Each row is a point on a landscape with many valleys, with its height.
From any point a ball rolls to the lowest of the 2 points nearest to it. It stops when none of these is lower. Distance is the straight distance between rows; heights are no part of it.
vamab: [113 117 138 110  95  93  98 177 134  81 134 108 137 108 142 180 108 190
 217 119]  h=283
ref: [173 103 130 123 147 108 149 101 122 112  84 158 121 150 111  93 137 103
 131 116]  h=226
Vetut: [130 192 152 130 101 210 205 102 128 122 124 128 101 125 132  93 104 106
 153 124]  h=391
Godo: [135 124 149 142 133 146 137 121 109 153 187 120 148 176  95 141 133 133
 148 164]  h=490
sovo: [100 100 172  97 160 102  30 145 117  53  44 167 132 104 110 134 103 191
 208 158]  h=563
digat: [130 149 117 122  74 154 169 119 138 129 109  80 151 117 131  85 136 121
 147 115]  h=79
Banov: [117 157 107 150  93 129 202 117 101 107 153  64 146 131 149 119 128 137
  94 139]  h=277
Pedaf: [119 171 159 132 106 183 174  99  99 129  80 164  86 110 149 110 123 109
 120 118]  h=350
mamat: [106  62 146 125 168  99  61 131 138 127 132 161 100 128 103 139  96 137
 165 157]  h=462
vufer: [142 134 166 123 140 147  91 111 125 112  96 159 116 143 129 125 142 139
 171 142]  h=93
dob: [143  95 147 161 145 128 123 129 132 161 185 102 159 117 122 167 157 101
  87 125]  h=496
Tar: [ 99 181 102 159 104 131 184 122 100 137 138  62 151 143 171 162  93 115
  66 109]  h=360
suz: [113 162 132 139 133 178 242 111 126 186 114 113 106 137 119 119  86 115
  89 122]  h=220
bav: [121 119  97 104  74  87 129 172 154 119 106 120 136 106 153 159 156 132
 120  65]  h=313
paru: [129 169 114 132  65 153 216 124 143 189 125  75 145 130 128 130 118 174
  13 123]  h=479
dape: [151 122 120 150 216 138 100 105 111 154 133 141 135 154 132 128 126 108
  85 144]  h=465
mumas: [131  81 139 103 149  78  78 131 117  92 132 177 153 153  92 125  93 152
 170 152]  h=499
Tegi: [142 127  99 115 133 179 162 121  83 176 123 136 160 160 102  93 136 160
 136 126]  h=43
padog: [166 123 131 177 131 107 127 119 142 113 127 105 117 114 172 185  78  76
 120 105]  h=338
poze: [121 111 120 149 101 148 127 141  98 170 148  84 153 119 132 158 165 114
  77  94]  h=430
zik: [120 102 107 129 126  91  62 152 143 128 176 124 177 109 119 126 147 120
  77 130]  h=129
Muk: [108  89 171  96 158  70  88 142 106  80 118 190 114 116  77 150  94 179
 171 171]  h=522
nuvof: [126 142 121 146 113 159 161 128 146 186 178  67 143 119 122 136 168 125
  45 120]  h=500
sedo: [ 96 120 160 111 162 143  64 122 104 101  97 146 117 125 133 117 138 162
 212 171]  h=203
rifi: [102 158  66 121 118 139 174 115 126 133 138  68 154 140 130 111 120 139
 127 115]  h=188
Zise: [102  80 122 130 163  93  65 145 143 106 133 149 115 110 156 191 135 123
 129 122]  h=13
gono: [150 120 108 123 131  76 140 139 126 113 140 171 107 122 125 115 163 132
  88 132]  h=336
nosob: [138 160 120 152 100 129  67 155 124 118 114  66 162 143 176 162 113 126
 163  90]  h=229
Sedu: [124 122 164 120  91 110 122 165 147 112 153 117 124 129 125 172 144 154
 189 142]  h=356
gek: [101 121 147 110 113  94 142 152 150  89 157 172  82 120 126 114 135 144
 143 177]  h=412
leb: [128 118 149 158 115 167 202 118 137 188 146  99 113 125 107 117 125 104
  95 107]  h=295
dobe: [121  99  57 134 110 103 156 137 132 135 116  76 167 123 124 142  95 125
 108  76]  h=520
Lep: [150 107 144  87 133  91 113 117 147  90  97 215 100 139 104  98 118 150
 174 176]  h=613
Tid: [ 91 104 119  90 127 101  58 159 109 109 147 182 121 124 146 171 127 160
 143 129]  h=175
Dukud: [128 135  87 138  97  96 116 152 145  91 148 100 142 137 187 169 115 155
 170 134]  h=240
gige: [159 136 143 133 112 129 125 119 138 134 127 167  98 151 146 144 122 112
 138 146]  h=204
gef: [ 70 127 146 110 115 108  87 172 111  51 151 127 140  89 118 143 114 178
 215 156]  h=222
vivod: [178  84 123 168 156 111 140 125 126 153 128 129 121 122 142 182 127  75
 111  95]  h=269
zeme: [108 139  89 122 110 130  81 142 121  94 143 129  94 123 190 186  99 140
 153 133]  h=326
mori: [127 125 131 118 128 133 160 125 119 145 166  90 163 159  82  99 131 141
 167 125]  h=527
lud: [170 143 141 110 107 117 143 121 126  83  92 168 145 122 113  92 128 130
 169 119]  h=180
Vubuz: [139 119 114 121 142 130 114 104 132 162 124 187  85 113 146 149 161  99
  56 112]  h=513
toso: [161 106 144 140 156 150  72 143 141 166 190 150 155 123 115 126 175 114
  33 143]  h=378
fafov: [114 103  79 112 111  95 222 127 137 130 113  89 119 135 125 144  74 123
 125  76]  h=498
zolit: [140 137 106 126 105 141 113 135 127 120 123  90 161 157 163 143  94 145
 183 122]  h=153
posik: [142  95 103 139 164 133  50 137 159 135 198 109 177  98 129 125 155  92
  32 137]  h=274
Sugu: [166 127 121 138 139  95 158 140 154 145 146 140 105 130  93  79 157 109
  67 160]  h=405
Bul: [129 165 138 146 143 171 135 124  94 163 123  97 149 165  96  74 122 117
 112 156]  h=145
tet: [105 149 165 134 181 189 152  69 116 139  82 151  85 132 113  95 117 119
 194 142]  h=314
sapan: [118 128 122 128 127 112  52 153  88  94  65 121 151 116 147 127 144 122
 179 106]  h=331
tepi: [121 118 123  96 167  87  83 147 106  36  59 151 131  94 101 132 120 176
 204 125]  h=577
popu: [148 137  92 130 116 120 172 127 160 153 142 106 128 135 113  59 115 103
  83 140]  h=459
feb: [131 126 116  91 105 162 148 142  93 139 155 137 146 148  99 118 171 172
 120 138]  h=169
daf: [150 121  97 120  65 127 152 149 140 141  75  87 143 103 153 165 126 134
 146  43]  h=371
Tib: [132 153 116 108 156 132 151  98 124  70 109 155 152 141 126  74 107 131
 178 137]  h=221
Buta: [118 140 120 122  71 118 177 123 173 159 154  36 140 117 110 120 166 147
  55 132]  h=446
luto: [ 90 123 148  81 150 134  49 157 110  78 122 129 141 115 123 138 119 185
 237 144]  h=143
goli: [169 198 147 116 142 176 215 108 106 111 136 142 125 133  95  79 139 152
 130 157]  h=472
nel: [ 86 170 112 145  92 167 207 129 113 161 126  85 123 122 156 129  98 145
  28 108]  h=428
piba: [117 113 144 150 145 104  79 141 139 138 164 101 132 154 102  72 143 100
 134 148]  h=345
fes: [119 117 113 127 141 110 102 132 131 153 153 113 160 150  88 100 171 119
  85 137]  h=265
seva: [128 144 124 168 124 135  47 129  85 120 105 102 158 125 166 130 122  95
 139 109]  h=288
rutil: [157 138 103 160  94 103 162 124 166 140 143  90 122 109 155 164 108  85
  91  95]  h=406
veg: [138 153 121 106 143 191 211 112 117 154 111 144 140 148 108 100 102 129
 123 122]  h=138
tebik: [159 128 135 163 137  81 127 130 134  99 106 141 133 134 109 117 157 109
 116 126]  h=276
Bez: [101 127 144 139 109 163 168 135 101 175 127 102 134 138 108 153 142 122
 118  83]  h=364
Nol: [112 108 114 141 148 127 201 122 125 133 121 119 113 130 112 160  92 138
 162  84]  h=464
lozu: [108 181 103  93 151 180 151  86 110  74  91 155 122 108 151  49 109 127
 158 143]  h=262
loset: [114 143 135 144 147 179 132 106 125 176 143 101 126 149 116  80 117 108
 170 144]  h=211
Gufug: [115 141 141 158 173 184 143  84 135 169  88 129 113 140 131  81  86  87
 164 144]  h=263
podo: [114  90 153 101 144  73  46 151 113  48  89 192  92 107 130 147 101 170
 175 175]  h=544
gevo: [122  97 105 121  98  76 117 156 163 130 165 131 156  97 132 153 150 101
  52 106]  h=284
lib: [165 165 182 163 103 145 117 103 161 127 146 150 107 150 147 103 115  96
 157 172]  h=290
virit: [111  95 108 113 135 149 154 136 135 197 173  99 139 142  82 121 131 139
 131 129]  h=565
Pese: [104 125 168 125 143 134 114 127 139 145 164 133 111 141 103 164 130 138
 183 164]  h=434
fole: [109 170 123 109 136 174 136 105  75  92  67 158 107 133 145  93 139 128
 136 133]  h=305
pugum: [141 154 142 134 130  99  68 139  83  93  89 128 158 126 139  79 170 120
 137 108]  h=362
Pil: [187 109 137 164 201 117 106 105 130 156 133 180 114 147 136 135 145 119
  34 134]  h=495
gop: [140 124 122 141 100 124 181 135 163 148  99  98 110 109 128 192  94 121
 148  70]  h=419
Lomav: [130  93 126 145 176 136  86 119 125 143 132 128 124 134 148 198 114 109
 126  93]  h=172
diza: [144  93 121 140 167 115  69 122 152 149 140 198 102 122 144 134 153 122
  33 157]  h=530
nirod: [143 103 132  88 171  86 107  96 115  65  68 179 109 118  98 112 118 148
 190 150]  h=593
zuzas: [153 129  77 135 129  98 138 137 138 148 122 108 167 147 129  93 104 113
  91  94]  h=493
pirez: [154 199 190 112 133 224 238 100 118 140 127 143 107 107  99  97 126 129
 152 142]  h=432
bipe: [136 124 170 138 166 166 158  94 116 167 103 162  85 145 112 123 142 103
 145 124]  h=374
pom: [115 119 109 117  78 119 127 139 138 125 120 106 130 106 144 108 169 123
 114 114]  h=210
godet: [103 135 184 118 112 113 106 123 151  90 149 164  54 120 147 146 139 124
 167 155]  h=484
Buvom: [ 72 117 129  83  92  95  93 153 129 108 154 199 106 124 157 131 137 153
 129 169]  h=302
vab: [102  92 109 138 163  86  85 135 144 138 145 137 130 122 117 116 118 110
 135 162]  h=408
zapo: [119 158 118 102  86 145  97 131 131 119 120 146 111 119 180 145 121 118
 149 100]  h=394
Rogi: [140 119 159 150 202 133 122  90 128 150 108 165  90 152 107 122 144 119
 100 152]  h=425
zov: [138 104  94 135  93  85 121 133 180 117 159  89 152 117 150 183 134 119
  93 108]  h=399
lebo: [ 92 147 115 143  60 106 158 149 141 132 134  44 143  99 128 105 170 134
 106 108]  h=332
tovo: [147 126 112  99  95 147  99 141 145 162 139 175 109 115 171 149 128 109
  90  99]  h=456
zor: [173 130 182 156 147 131 104 127 161 175 179 123 125 125 114 145 184  99
  62 142]  h=463

For each start below, name the point where the ball stops.
pirez => lud
dobe => lud
diza => Tegi
dob => Tegi
nirod => zik
nuvof => Tegi
Lep => zik

Call two points neighbours if one is among the 2 nearest of the other. Go from one point of each pair to the other, from neighbour to neighbour, staying as low as possible. Name the highest point that can't be avoided.
zolit and digat => diza
Tegi and lud => goli
lud and digat => nuvof
lud and Zise => dob
Zise and zik => rutil
vufer and luto => sedo
